Points, in no order, along strands that fork and pass close to each other.
(in the rows, 128 means zero)
Two points are linked if the straight distance between their rows is under 144. Some points are linked to none.
sesun: [137  95 123  68 118  93  97 187 187 166 123  70 127 152  89 120 142  96
 164 135 130 103 107 135 146 139 112 129 174 180  88 189 123 140 180 116
 146 176 167 197 162 149 168 103 138 112]
zoz: [117 139 173  98 120 183 125  40 125 110 127 129 177 129 128 150  91 171
  71 153 148 123 141 149 128 145 210 112 142 145 139  61 105 131 165 129
 154 111 136 152 160 109  73 104 131 121]
Podis: [154 120 120 116 112 141 140 109 157 130  96  84 122 157 114 145 117 137
 115 166 137 144 136 140 159 161 150 120 114 161 108 150 102 108 157 125
 155  98 157 152 129 152 123  88 175 134]
piz: [113 105  81 118 141  83 144 159 167 119 107 168 137 119 155 120 150 124
 100 146 109 113 117 173 170 101  79 146 119  85 101 105 165 104 138 113
 113 135  93 153  72  77 150  72 124  85]
sutu: [166 130 158 132 103 145 175 190 147 123 148  92 111 141 138 129 190 118
 157  59 114 134 109 126  98 128 100 111 121 164 103 191 154 160 126 112
 129 139 164 124 136 180 133 120 149 145]
Gem: [102  95  94 175 131  78 130 176 122 125  99 175 100 138 149  99 147 116
 128 172 100 134 143 100 124  87  57 144 135 128 119 121 156 126 150 147
 121 120 146 137 144  92 166 105 108 135]
Pep: [134 117  94  79 129 118  85 131 170 170 150  74 127 107 100 120 107 128
 118 157 163 105 112 138 164 163 151 164 166 185 132 149 125 117 106 181
 178 108 113 165 136 112 177 140 135 133]
zus: [132 146  91 144 109 150 144 109 144 118 124 136 131 109 157 144 145 174
  85 151 120 141 132 151 178 153 129 150  95 130 103 109 148  89 117 115
 134  93 110 101  75 103 132  65 139 132]
dide: [188 109 127  74 102 146 127 129 197 151 122  62 142 113 121 140 139 135
 110 127 146 125  94 174 181 163 170 147 127 200  85 173 118 146 162 106
 160  99 113 146  98 158 167 103 158 132]
Napit: [164 144 123 131 107 166 144 121 161 105 141 141 166 104 143 146 178 184
  95 111 119 129 131 172 174 168 149 129  91 148 112 118 133 131 155  87
 124 116 130 103  88 129 120  50 170 125]
mazos: [144 127 211  79 152 179 118  70 133 114 156 135 183 103 118 151 125 123
 119  84 143 122 119 140 108 114 223 136 160 111 163  91  99 161 172 127
 135 154  93 118 139 130  95 169  74 113]
Zupe: [129 190 161 194 116 163 112 113  63 131 151 151 129 107 156 131  94 186
 133 104 119 144 114  65 137 141 123 152 145 114 167  92 171 134  46 159
 101 106 118  21 119 151  89 153 107 174]
Daz: [113 155 139 176 129 130 153 158  67  90 134 166  95 135 139  97 165 118
 167  86 114 136 136  77  82  96  95 118 106  98 137 143 157 156  91 115
 105 134 141 111 137 132 107 173 131 154]
les: [ 92  95  89 110 138  83  84  88 110 150 112  90 103 125  88 110  46  71
 120 158 147 135 149 111 106 106 145 100 141 124 134 163  89 113 132 168
 159 104 125 189 146 130 138 179 100 125]
Gokar: [110 131 121 172 133 110 121 163  76 138 138 136  90 121 155 100 105 103
 139 137 118 133 129  96  79  91 103 148 151 109 136 146 159 141  48 168
 122 100 115  84 130 128 190 202  67 179]
zeren: [128 107 167  74 155 132  89 120 129 150 187 192 212 133 119 121 141 151
 141 114 138  76  98 137 119 122 161 134 154 131 172  75  98 140 120 147
 131 168 137 107 171 107 140 149 111 101]
dis: [138 115  74  58 150  87  72 160 192 168 115 140 177 106 119 123 136 151
 112 178 141  94 103 175 177 157 112 163 158 156  98 120 134 102 148 125
 145 151 103 187 127  83 156  91 142 107]
rino: [100 149  92 166 116 117  95 145 112 155 117 200 147 137 147 126 153 194
 120 200 111 129 129 105 152 144  79 160 129 131 143  51 142 107 101 162
 128 110 146  80 158  80 135  81 133 144]
gunud: [109 131 107 195 124 112 127 114  72 138 107 111  76 110 141  96  77 108
 119 148 115 164 148  92  71  95 114 141 126 118 138 146 159 138  72 145
 108  83 109  88 109 137 166 182  70 172]
Nur: [163 161 172 141  95 165 157 162 115 107 144 105 122 139 116 137 183 135
 167  57 118 136 128 110  87 133 128  96  99 156 124 163 133 173 115 108
 121 139 192 100 162 183  89 149 175 147]
Gane: [132 175 165 173 114 184 133  90  92  91 135 143 137 132 133 140 144 182
 123 106 124 143 163  95 133 149 153 105  90 128 174  87 117 131 138 108
 121 126 169  86 158 152  49  91 185 132]
mun: [123 137 199  98 160 169 111  76 117 131 170 137 168 108 116 140  99 118
 121 109 147 113 111 139  88 131 208 152 179 104 164  98  95 131 123 162
 146 150  96 110 159 136 126 200  66 130]
Beri: [118 135 127 174 111 118 150 175  71 101 119 133  83 147 122  98 166  90
 164 116 106 144 158  70  63  89  76  82 118 133 122 167 138 150 124 122
 117 127 178 142 145 138 118 160 127 162]
Nomot: [129 164 152 169 106 169 127  53  78 132 129  97 130 128 151 133  60 174
  97 156 138 156 144  93 117 166 145 107 145 151 157  81 123 118 101 141
 148  64 126  87 153 151  89 122 115 164]
naz: [143 113 170  89 142 160 139  83 151 120 155 121 150 110 125 151 111 104
 126  75 141 122 117 161 122 122 189 139 133 113 143 133 111 138 140 121
 127 142  72 121  99 134 127 160  93  95]
tif: [114 103 145  41 141 107  84 103 163 154 123 121 162 143  72 154 114 100
 151  93 137  89 117 135  93 103 166  93 167 130 134 131  79 145 163 107
 140 161 146 167 157 137 127 145 116  61]
turub: [ 87 155 103 208 132 127 105  71  79 112 101 189 130 130 129 114 117 162
 111 195 104 161 174  79 113 127 110 105  94 110 165  54 121 123 128 121
 106  99 147  99 144  96  75  93 137 139]
pifoz: [ 84  92  93 172 138  64 122 158 100 111  98 162 100 145 111  98 129  87
 143 158  98 133 178  85  82  62  69 109 131 123 124 136 131 128 162 129
 104 139 166 166 146  96 142 138 103 129]
lur: [ 92  71  83 146 151  43 113 186 140 126  75 178 109 121 144  89 120  96
 121 190  96 113 137 128 139  76  38 159 147 113 110 114 156 117 172 153
 127 130 125 166 127  79 171 114  94 114]
gidir: [145 123 121 188 101 120 142 200 129 121  84 118  55 141 156 119 160 124
 142 160 103 162 143  78 145 126  51 144 142 182  97 170 167 131 151 140
 136 115 177 116 145 151 152  85 122 179]
fod: [153 106 100 155 115 120 155 188 162 120  66  96  67 156 148 117 145 122
 131 192 118 171 145 131 170 139  82 134 120 150  69 170 144 112 191 110
 122 122 166 165 111 151 137  61 156 150]
buvu: [ 89 104 115  48 144  63  79 126 144 158 125 129 138 147  81 138  96  79
 157 102 137  85 127 138 100  99 123  96 174 113 129 143  98 125 143 122
 138 163 150 186 162 116 149 159 102  68]
kez: [ 89  96  54 113 148  67  72 113 134 165 102 135 122 112 105 102  76 106
 104 202 146 121 145 115 155 132 106 141 155 130 127 117 115 110 127 186
 160 108 121 181 141  82 145 137 113 126]
Num: [105 103 136  95 145  79 140 121 112 113 102 116  92 145 101 144 116  69
 150  81 129 116 147 136  82  89 123  70 116  79 132 152  91 137 162  67
  96 168 118 185 117 127 103 150 138  69]
fus: [ 95 114 113 129 137 101 105 167  93 149 164 136 118 136 139  97 102 108
 142 146 138 105 121 110  95 102 114 136 168 104 138 132 121 124  59 187
 140 122 122 110 162 110 191 207  79 153]
pafe: [109  92  83 114 148  98 127 115 136 138 125 159 129 102 166 110  91 129
  84 166 141 101 103 162 179 105 127 166 131  73 125 102 161  93  71 166
 139  98  63 117  60  72 186 139  87 112]
vari: [136 115 171 108 110 124 178 176 138 115 134  85 114 151 107 138 177  86
 168  53 117 125 119 138  71 110 120  77 130 126 105 195 124 176 150  85
 119 160 150 163 124 174 118 150 152 113]
Voz: [174 168 212 145 139 192 161  99 120 103 155 108 152  68 130 157 138 108
 144  52 139 144 124 141 113 146 195 162 110  83 160 140 126 153 131 123
 121 157  73  81 107 153  87 196  92 156]
fedo: [149 139 141 144  95 137 126 122 111 150 127  60 101 162 105 144 105 120
 145 158 136 152 138  95 115 157 133 103 131 192 119 152  99 126 110 150
 156  95 191 109 182 173 129 144 146 161]
rira: [140 141 171 140 114 171 150  74 112 133 133  62 113 122 137 147  65 113
 104 128 145 156 130 124  99 147 175 120 127 140 137 138 107 125 102 141
 157  78 110 114 145 180 112 177 118 144]
Tenuv: [171 154 125 163  90 143 130 193 128 160 101  92  71 146 146 136 155 165
 136 158 118 152 130  90 170 159  74 151 146 210  92 146 158 121 111 146
 133 115 171  93 153 161 147  74 144 182]
mibev: [105 142 165  97 134 130 116 171  83 133 176 171 158 144 100 106 143 107
 183 106 132  87 113 119  54 118 129 110 167  87 140 132 103 139  87 160
 125 164 152 121 176 125 151 221  86 126]
tege: [102 107  99 127 155 110 129 108 122 127 129 194 149 113 158 120 116 145
  87 170 127 109 114 152 168 109 118 153 116  73 143  68 150  89  85 150
 126 116  88 105  86  68 151 114  99 102]
bagab: [158 106 118  61 115 145  93  97 187 156 134  89 162  97 115 137 115 140
  94 137 155  99  96 166 171 165 189 152 150 192 110 141 115 130 146 132
 180  98  93 163 105 122 154 126 143 127]
Kefu: [133 100 127 142 128 121 195 155 154 107 137 106  97 131 152 133 171 106
 125  54 116 123 123 157 136 102 100 110  99 105 117 169 158 154 150  80
  99 154  93 152  69 142 127  99 155 103]
ruze: [124 102 112 128 120 105 154 120 128 120 115  90  80 138 124 122  92  77
 133 116 133 154 138 125 115  97 134 109 106 122 111 164 113 117 134 127
 126 110 114 162 106 138 139 146 128 116]
tafof: [135  95 157  55 117 112 124 119 169 149 121  80 146 137  77 163 135  94
 156  65 127 111 112 141  88 103 165  82 152 129 113 165  80 166 181  74
 126 155 148 161 132 164 129 145 130  69]
Fened: [166 172 173 148  97 198 133  98 120 110 152 128 160 111 143 154 145 187
 114  89 130 131 143 120 153 162 163 128  99 159 156  99 129 146 136 116
 132 106 160  69 133 163  76  90 163 142]
zedak: [150 146 178 144 172 161 171  95 114  99 164 135 136  74 141 148 119 107
 140  72 147 129 105 157 131 131 172 168 117  55 166 143 135 122 108 139
 101 160  44  89  80 122 122 191  71 141]
bidul: [103 149 157 159 135 149 133  81  74  93 138 156 126 146 118 125 127 128
 129 119 126 152 160  87  90 130 147  95 101 105 173 100  93 129 133 112
 110 138 149 123 166 130  66 132 158 113]
Sak: [148 177 166 163 129 171 127 121  96 129 173 170 162  91 167 138 130 194
 142  84 133 116 103 108 172 129 140 176 121 108 169  93 175 128  61 152
 109 128 121  19 107 140 106 148 104 168]
Pape: [135 134 120 133 106 127 112 159 132 153 145 101 118 165 113 128 143 132
 150 147 134 133 126 101 126 150 106 130 146 192 114 142 116 125 117 157
 148 135 180 121 192 138 154 117 137 146]
mem: [127 162 156 125 108 191 133  46 108 135 138  99 158 113 151 149  75 189
  73 152 154 128 133 139 141 174 183 130 148 160 142  75 134 118 122 139
 164  77 122 112 143 126  98 114 113 160]
Foga: [146  98 119 208 108 109 171 187 117  99  65 102  38 130 158 112 161  93
 134 144  93 168 157  90 133 102  59 128 119 166 108 179 166 134 165 113
 124 102 170 134 105 155 149  94 135 174]
neb: [139 146 141 143 132 163 144 123 122 123 169 169 151 117 154 128 153 163
 135  88 125 121 118 121 150 128 128 150 103 117 154 110 159 131  99 131
 109 130 130  72 121 122 120 115 134 126]
mubo: [170 128  91  98 106 151 122 138 186 145 103  75 129 107 144 141 141 171
  85 168 146 141 108 171 198 184 152 164 117 188  77 165 136  87 138 112
 162  93 113 147  81 126 156  82 158 158]
sufe: [112 146 181  96 142 136 151 150  97 104 159 171 157 135  92 115 174 111
 193  54 121 105 116 119  61 113 135 106 136  75 149 140 116 172 128 108
  99 200 143 134 141 133  96 193 126 106]
volik: [139 143 187 114 166 150 145 121 104 110 173 180 163  97 117 132 134 120
 164  75 142 115  99 140  97 123 162 155 132  56 170 127 118 130 104 142
 101 182  94  98 119 125 123 204  86 133]
Padu: [106 117  70 102 141  85  71 134 156 164 110 141 141 138 101 114 112 140
 119 217 145 122 137 117 158 163 100 148 158 157 116  97 107  98 141 176
 158 136 145 174 171  82 136 109 137 125]
Sazi: [114 113 105 111 156 114 144 112 144 109 139 182 158 116 146 132 138 138
 106 126 124 104 125 171 170 111 118 132 107  73 136  88 143 108 121 109
 107 142  89 125  68  81 123  91 125  77]
beto: [147 163  90 137 110 147 110 186 157 159 119 149 143 116 167 134 186 213
 110 176 121 128 110 147 192 168  91 183 135 180  99 104 166  95 114 127
 128 114 122  95 122  96 161  53 140 159]
Kogo: [136 108  75 129 130 108 126 121 158 103  47 102 113 145 124 151 116 132
  98 218 130 171 156 159 174 158 129 116  94 110  80 141 114  81 195 102
 135 100 148 182  82 128  89  70 181 138]
Zavel: [102 163 165 132 145 130 129 135  57 104 164 174 128 132  99 105 123  94
 167 115 127 124 126  98  51 120 134 113 142  65 151 130 102 136  85 148
 106 155 134 125 152 133 130 222  91 136]
Lefu: [ 96 116  87 208 116  99 117  59  78 144  82 115  92 110 129  90  63 130
  99 194 118 168 171  87  82 109 118 138 116 129 155 120 154 126 102 138
 109  74 115  90 110 121 146 143  78 161]
simoz: [113 118 129 149 112  97 149 187 100  99 122 135 104 172 113 105 173  87
 170 117 102 136 153  78  73 105  66  68 136 139 111 168 127 143 161 117
 122 155 198 165 163 136 121 130 141 139]
peb: [122 126 148 146 152 131 166 114  80  89 129 120  80 119 117 123 119  65
 136  80 132 144 130 125  86 110 141 123  96  67 139 153 108 131 116  99
  91 146  66 143  92 136 112 198 115 122]
ruveg: [103 124 101  98 141 136 110  61 137 140 127 132 149 123 131 128  76 136
  82 165 149 112 129 147 147 145 160 130 147 130 136  98 116 102 121 158
 175 103  98 165 120  95 125 129 122 118]
dakaz: [106 126 153  98 164 139 105  92 114 141 172 147 155 122 133 121  83 122
 123 126 150 104 111 136 106 124 170 145 169 101 167 100 105 114  90 177
 141 137  96 110 150 119 150 191  82 119]
nuki: [118 145  90 181 122 123 143 185 152  94  98 168 115 139 149 121 202 167
 123 142  99 137 135 134 152 129  67 124  91 107 115 107 168 133 167 103
  99 139 142 128 122 118 101  32 172 120]
biba: [146 178 193 135 104 175 147 138  90 107 150 121 133 121 105 129 161 122
 180  60 125 136 136 101  66 144 148 108 110 121 132 146 119 161 100 120
 122 152 166  91 161 175  81 193 147 144]
tubet: [121 107 133 112 108 104 131 133 116 130 120  67  94 155  93 129  95  60
 160 130 132 145 138 117  90 110 139  83 132 144 105 185  92 123 137 141
 145 115 161 164 154 158 136 178 129 126]
Gibil: [ 93 155 120 219 132 142 124  58  56 102 106 160 110 109 143 112 108 158
  99 166 109 157 163  81 130 129 127 120  84  91 175  72 143 126 111  98
  97  98 111  85 108 106  75 104 129 143]
fut: [107 163  77 148 131 139 100 134 143 116 108 190 171 133 140 144 164 191
  98 202 111 138 133 140 156 160 103 137 109 125 119  55 124  91 139 133
 128 120 146 109 131  81 101  46 154 130]
debak: [ 93 119 112 119 149 116 106  50 108 127 119 114 117 128 118 117  37  99
  96 162 145 144 138 120 113 120 159 109 137 113 145 125 102 113 117 160
 158  96  91 170 131 123 120 161  98 115]
nuka: [140  94 139  77 122  96 137 126 171 130  91  83 129 162  78 162 130 102
 147 109 127 122 130 150 123 119 153  83 132 130 111 162  90 143 196  77
 121 147 168 182 130 167 119  94 171  78]
Dob: [184 113 182  91  97 167 128 146 169 147 159  78 162 120 100 148 173 111
 155  72 126 132  95 137 105 134 176 113 140 189 105 161 105 186 148 110
 140 126 151  98 156 183 137 152 139 129]
mimo: [117 106 150 110 118  92 160 192 144 122 129 106 121 169 113 130 175  91
 167  85 103 112 125 114  85 112  78  74 153 136 106 190 127 152 176  95
 124 175 180 186 144 157 138 109 148 113]
nov: [125 135 130 116 121 141 103 116 134 151 154 126 154 152 108 133 123 143
 137 143 134 115 126 109 121 151 140 126 143 176 140 108  95 119 123 156
 153 135 164 123 186 124 138 118 142 122]
matid: [133 171 187 125 148 154 163 153 100  95 166 176 158 109 118 106 174 137
 197  51 130 113 108 123  92 122 135 141 121  72 149 135 144 163 101 121
 102 191 127  93 137 142  96 209 118 147]
gib: [119 147 142 123 137 153 101 106 107 158 178 140 158 129 139 128 107 152
 128 130 145 111 115 115 122 145 150 147 155 145 163  92 111 121  81 171
 148 121 133  84 167 121 148 154 111 137]
Razim: [134 113  84 164 119 104 149 151 149 102  60 113  78 152 133 129 137 125
 121 202 120 175 162 135 159 132 101 117  93 123  83 134 124 107 190 106
 110 111 158 161 100 131 109  61 173 142]
Didot: [160 106 143 102 133 147 166 143 171 145 173  99 122  99 149 137 122  90
 139  58 140 119 103 187 130 114 155 163 128 121 111 176 156 141  99 133
 129 132  54 105  74 147 174 176  85 118]
nek: [139  98 116 175 119 115 193 170 133  96 100  92  64 149 152 122 176 102
 128  96 115 151 141 134 140 107  88 102  90 114 106 168 148 142 166  82
 103 126 129 157  90 150 115  81 177 131]
Piro: [107 114 139  99 113 122  90 108 119 146 131  68 117 147  80 129  76  76
 145 140 148 126 128 116  86 132 171  89 157 147 127 168  76 120 126 163
 174 110 146 163 176 156 132 200 116 123]
femo: [125 113 159  62 155 149 131  48 150 113 123 112 138  97 122 157  62 101
  94 101 152 107 120 175 138 113 203 132 148  94 146 120 114 125 153 126
 144 129  47 168  85 122 114 169  72  83]
dubo: [133 116 110  97 132 100 120 173 180 150 116 121 137 163 113 117 151 127
 143 147 120 116 121 142 144 139  96 126 144 163  91 148 121 124 176 124
 128 165 159 174 154 130 153  67 151 102]
vakig: [108  90  96 101 158  98 130 134 139 144 143 136 109 112 158 105  83 100
 112 128 147 106 104 158 150  92 133 157 146  82 132 132 144 104  78 170
 132 113  62 130  86 101 194 177  79 111]
ruv: [132 185 151 218  91 141 119 124  46 119 113 134  96 116 143 125 102 164
 142 103 101 164 135  49 111 122 101 132 113 129 151 113 180 151  54 131
  91  97 128  44 115 164  86 155 124 181]
Potu: [131 158 102 138 122 134  90 177 141 162 137 175 154 141 142 128 181 207
 135 190 120 117 121 115 163 165  83 173 143 172 128  68 140 109 112 153
 130 129 155  97 179  97 147  66 145 148]
Peto: [176 137 177 124 107 191 150 111 146 119 163 109 156  99 144 151 151 143
 129  63 134 136 126 150 141 142 177 134  95 150 141 138 131 164 140 106
 126 122 119  76 106 162 108 125 141 127]
nemon: [112 142 119 183 121 138 120  47  75 133 117 109 109 123 139 109  58 142
  99 177 131 171 156  81  98 138 131 111 128 129 155  99 124 118  99 137
 135  70 115  98 135 135 116 135 101 158]
mulu: [ 83 114 102 189 147  93 125 108  70 105 106 174  98 134 124  96 121 104
 123 158 107 148 166  84  82  72 105 117  94  95 154 113 136 134 114 120
  86 131 128 136 126  94 125 149 112 129]
busa: [162 104 158  79 105 120 120 171 190 160 148  83 152 147  96 136 173 117
 150  98 118 111  91 140 127 134 141 115 155 191  93 179 108 183 172  96
 133 155 159 145 155 168 166 108 149 114]
des: [125 103  94 126 129  96 162 117 152 100  91 110  97 132 124 143 127 100
 105 123 125 135 148 170 155 115 120  94  94  94 106 130 118 112 169  78
 107 128 101 175  66 114 111  76 163  85]
Migat: [111 149  80 170 130 130 132 144 142  89 107 180 139 128 141 135 180 167
 104 162 108 133 144 148 161 138  94 121  81  95 120  75 148 111 147  99
 106 127 129 117 104  87  93  38 165 107]
pokek: [177 161 119 141  98 162 136 165 159 145 139 126 134 126 150 136 176 189
 118 122 117 134 115 143 176 161 109 156 115 183 102 131 151 130 124 115
 124 114 142  90 125 143 147  52 160 153]
linom: [134 111  93  77 145  87 114 192 201 155  79 113 133 142 126 121 135 123
 133 174 118 120 122 158 166 146  83 128 150 143  68 153 143 111 206 101
 129 174 143 209 118 125 142  55 150 104]
Pugi: [133 132 108 136 126 141 137 134 136 160 161  95  97 110 164 124  92 117
 115 115 141 130 108 139 141 129 132 166 138 141 118 139 152 119  61 170
 145  87  83  86 103 135 182 168  97 148]
Gufe: [ 92 148 123 205 149 138 132  86  51  92 119 170 103 114 136 107 126 128
 115 132 113 149 141  79 110 101 121 132  80  72 173 100 149 133  97 104
  81 129 104  94 110 107  96 151 121 144]
buv: [110 101  85 125 146  65 150 161 165 119  92 146 107 136 143 124 136  94
 117 132 107 121 134 152 148  88  68 118 126  90 102 124 154 118 170  95
 105 148 111 184  89  95 139  74 135  85]
piba: [185 140 164 116 117 186 141 115 157 143 183 110 160  86 161 152 133 140
 123  72 142 118 108 161 158 146 174 165 117 162 131 136 147 152 108 128
 138 111  90  61  94 152 147 146 107 143]
rava: [180 149 142 135 118 173 135 137 143 167 182  97 125  95 162 147 120 149
 125  84 140 118 103 153 151 147 144 179 136 169 128 131 156 135  61 161
 139  97  89  53  96 158 167 161  99 162]
Zes: [143 101 138  81 145 117 109 142 156 154 181 183 202 123 139 121 152 161
 129 117 132  78  93 165 156 127 134 149 139 133 151  91 127 139 120 129
 123 153 118 115 127 105 166 117 120 103]
poz: [136 116 150 136 133 144 183 149 144 103 164 126 137 114 147 127 190 135
 144  29 119 117 112 160 138 110 119 121  91  94 139 165 168 182 139  77
  91 180  89 116  80 146 111 130 149 118]
Mosu: [112 108 103 102 150 116 116 119 145 163 151  93  98 107 137 114  66  81
 119 116 150 117 107 157 130 114 158 156 154 105 127 167 127 115  73 179
 155 102  62 137  98 124 183 200  81 128]
kebu: [127 126  65  72 147  90  99 159 200 141  82 136 164 117 132 139 132 142
  99 178 124 117 110 188 175 148 100 137 127 124  77 126 139  89 174  96
 130 153 110 184  91  91 135  59 149 103]
bor: [189 175 131 146  83 166 120 172 142 166 130  98 111 137 137 151 157 185
 126 134 124 140 116 109 171 175 107 156 137 223 109 132 144 128  98 137
 130 107 160  76 143 162 142  71 155 177]
meza: [141 121 118 202 105 125 175 160  97  92  93 102  54 141 149 122 171 117
 132 110 113 161 155 108 134 105  88 106  77 130 123 155 153 146 138  93
 102 106 149 124 116 155 102  92 177 158]
fen: [109 171 152 197 153 151 151  86  54  73 133 155 100  95 145 115 129 131
 124  87 132 139 120  89 133 122 133 145  81  56 167 107 149 132  96 104
  76 143  85  76 107 124  81 175 119 157]
Losos: [123 108 110 154 130 119 160  94 112  97 103 115  85 135 130 131 114  99
 105 130 130 151 158 130 138 107 134 100  82 100 129 128 112 110 144  94
 107 108 103 154  90 120 103 109 157 106]
bak: [102 122 164  81 147 114 132 116 108 110 139 147 137 145  91 141 134  87
 162  68 126 112 129 125  60 108 149  93 140  80 148 136  88 145 142  93
  98 181 122 151 132 127  99 174 119  71]
Voni: [148 141  77 125 112 143 130 154 181 114  88 114 139 114 156 149 163 183
  89 178 122 148 119 174 184 168 124 146  99 149  66 136 142  77 154  97
 133 113 115 126  75 107 133  42 155 141]
luf: [118 124 142  74 142 142  89  70 151 128 129 165 196 135 108 144 113 152
  92 147 135  95 131 154 134 140 180 117 158 153 147  63  92 124 167 123
 157 137 133 159 155  95  97  96 138  91]
Biz: [114 127 102  89 137 125  98  74 154 132  97 136 161 141 110 140  95 142
  94 182 141 114 134 148 144 152 152 114 138 141 120  94 100  98 156 140
 172 121 134 183 135  98  98  88 151 115]
Dom: [ 94  94  94  63 152  40  77 161 143 159 127 154 150 149  93 120 106  95
 153 142 133  77 130 131 123 102  81 113 178 113 129 115 110 112 143 149
 137 168 155 187 184  95 162 139 108  83]
Rufe: [123 135 108 164 119 139 151 126 119 123 136 154 102 129 160 126 140 136
 112 126 121 139 126 123 150 118 110 146 100 115 128 114 162 121  98 133
 114 102 117  91 102 111 138  96 127 126]
Daga: [120 107  70  95 137 108  92  90 157 127  59 113 139 127 111 152  92 129
  84 215 142 138 140 153 165 166 136 116 121 123  91 125 110  75 179 134
 168 106 131 207 111 107  84  83 158 143]
Pekip: [ 87  80  60 122 154  47  89 145 135 149  90 166 117 121 121  95  85  94
 109 196 122 114 144 127 145  86  78 146 144 103 117 104 137 109 141 170
 134 122 121 173 132  72 164 133 100 111]
dumef: [ 90 133 145 133 157 124 112  91  86  91 131 186 142 156 101 128 127 116
 133 119 118 130 161  98  83 115 139  81 110  84 173  83  78 128 142 105
 100 172 148 154 169 101  59 122 155  79]
zivo: [153 157 175 142 135 166 163 142 126  95 168 147 154  94 152 125 176 152
 176  31 133 120 106 139 132 121 143 146  98  95 150 146 172 174 108 101
  99 181 110  70 111 146  99 172 129 149]
navir: [104 108 104 101 130  98  97 153 141 162 160 101 124 138 112 112 108 101
 141 133 148 104 115 130 123 124 123 140 168 154 133 145 116 120  94 182
 158 131 128 146 167 117 180 170 112 126]
nare: [106 112  97  85 148  78  79 146 154 161 128 162 168 155  98 118 124 130
 135 171 136  90 125 135 138 131  96 133 161 144 130  90 104 110 140 156
 143 162 151 164 182  87 145 105 134  90]
sivu: [145 102 129 114 124 132 187 143 168 129 152  94 102 117 154 132 136  91
 131  61 134 131 111 172 131 104 129 137 111 114 109 176 152 133 122 114
 114 133  74 131  62 146 159 139 115 107]
bol: [127 169 133 199 102 138 140 154  71 110 123 150  85 129 153 120 145 148
 151  96 104 145 138  63 112 101  85 130 104 126 139 130 183 154  75 124
 107 111 146  73 134 146 105 140 135 172]
gon: [146 100 114  59 136  98 104 137 187 164 158 155 191 114 128 126 144 148
 113 125 133  82  87 185 171 135 135 152 150 150 118 115 128 137 141 114
 134 146  95 148 111 103 178 107 128  92]
bog: [183 124 120 116 103 142 144 164 169 148  87  61  90 164 126 132 142 142
 135 179 133 160 128 143 181 171 127 146 122 186  77 184 129 117 160 117
 142 114 176 147 131 171 139  75 171 149]
Mes: [127 190 179 156 128 164 135 112  61 105 155 143 124 118 109 118 120 109
 162  99 126 144 134  84  53 147 144 123 124  90 146 130 105 145  86 135
 115 139 140  99 156 155  91 211 116 155]
dib: [ 97 109 144  75 146 103  85 146 107 146 174 179 179 158 100 121 130 123
 158 118 135  82 116 124  89 108 130 113 167 111 160 101  92 123 106 156
 125 172 154 135 189 105 147 174 105  91]
Gos: [141 147 169 151 102 161 132  76  91 132 111  67 131 167 113 158  90 143
 127 168 137 161 148  98 114 162 159  91 135 179 145 124  92 128 130 139
 157  75 191 110 196 184  87 130 159 155]
koz: [143 130 158 126 114 165 145  82 124 118 109  91 139 155 116 154 113 143
 110 147 136 146 145 127 131 151 170 102 114 154 136 118  90 120 151 125
 150  91 162 133 151 158  98 101 170 128]

A fork is a point with three links. Follow the links from the first point to the second and name the forks in between, in order.
fut, Didot => pokek > Kefu
mazos, les => Biz
Didot, Sak => Kefu > pokek > zus
Nur, Napit => zus
Dom, Gibil => Gufe
volik, mubo => matid > Kefu > pokek > zus

A fork is a point with three links, a tip a point with one. Leave the first point through the second and follow the links. Name the first fork or tip that comes.
mem, Nomot => zus
nuka, tafof => Gufe
mun, dakaz => Biz
ruze, Losos => dumef

Name the points in between on the shortest way along the links from the first point to the second, in order.
pifoz, tafof => Gem > lur > Pekip > kez > Padu > nare > Dom > buvu > tif
linom, mimo => kebu > dis > gon > Zes > zeren > dib > mibev > Zavel > Mes > biba > Nur > sutu > vari
Gokar, mubo => fus > navir > Pep > bagab > dide
les, bog => debak > ruveg > Biz > Daga > Kogo > Razim > fod
volik, zus => matid > zivo > poz > Kefu > nek > meza > Foga > gidir > Tenuv > bor > pokek > Napit
dakaz, ruveg => gib > nov > Pape > fedo > Gos > koz > Podis > bog > fod > Razim > Kogo > Daga > Biz
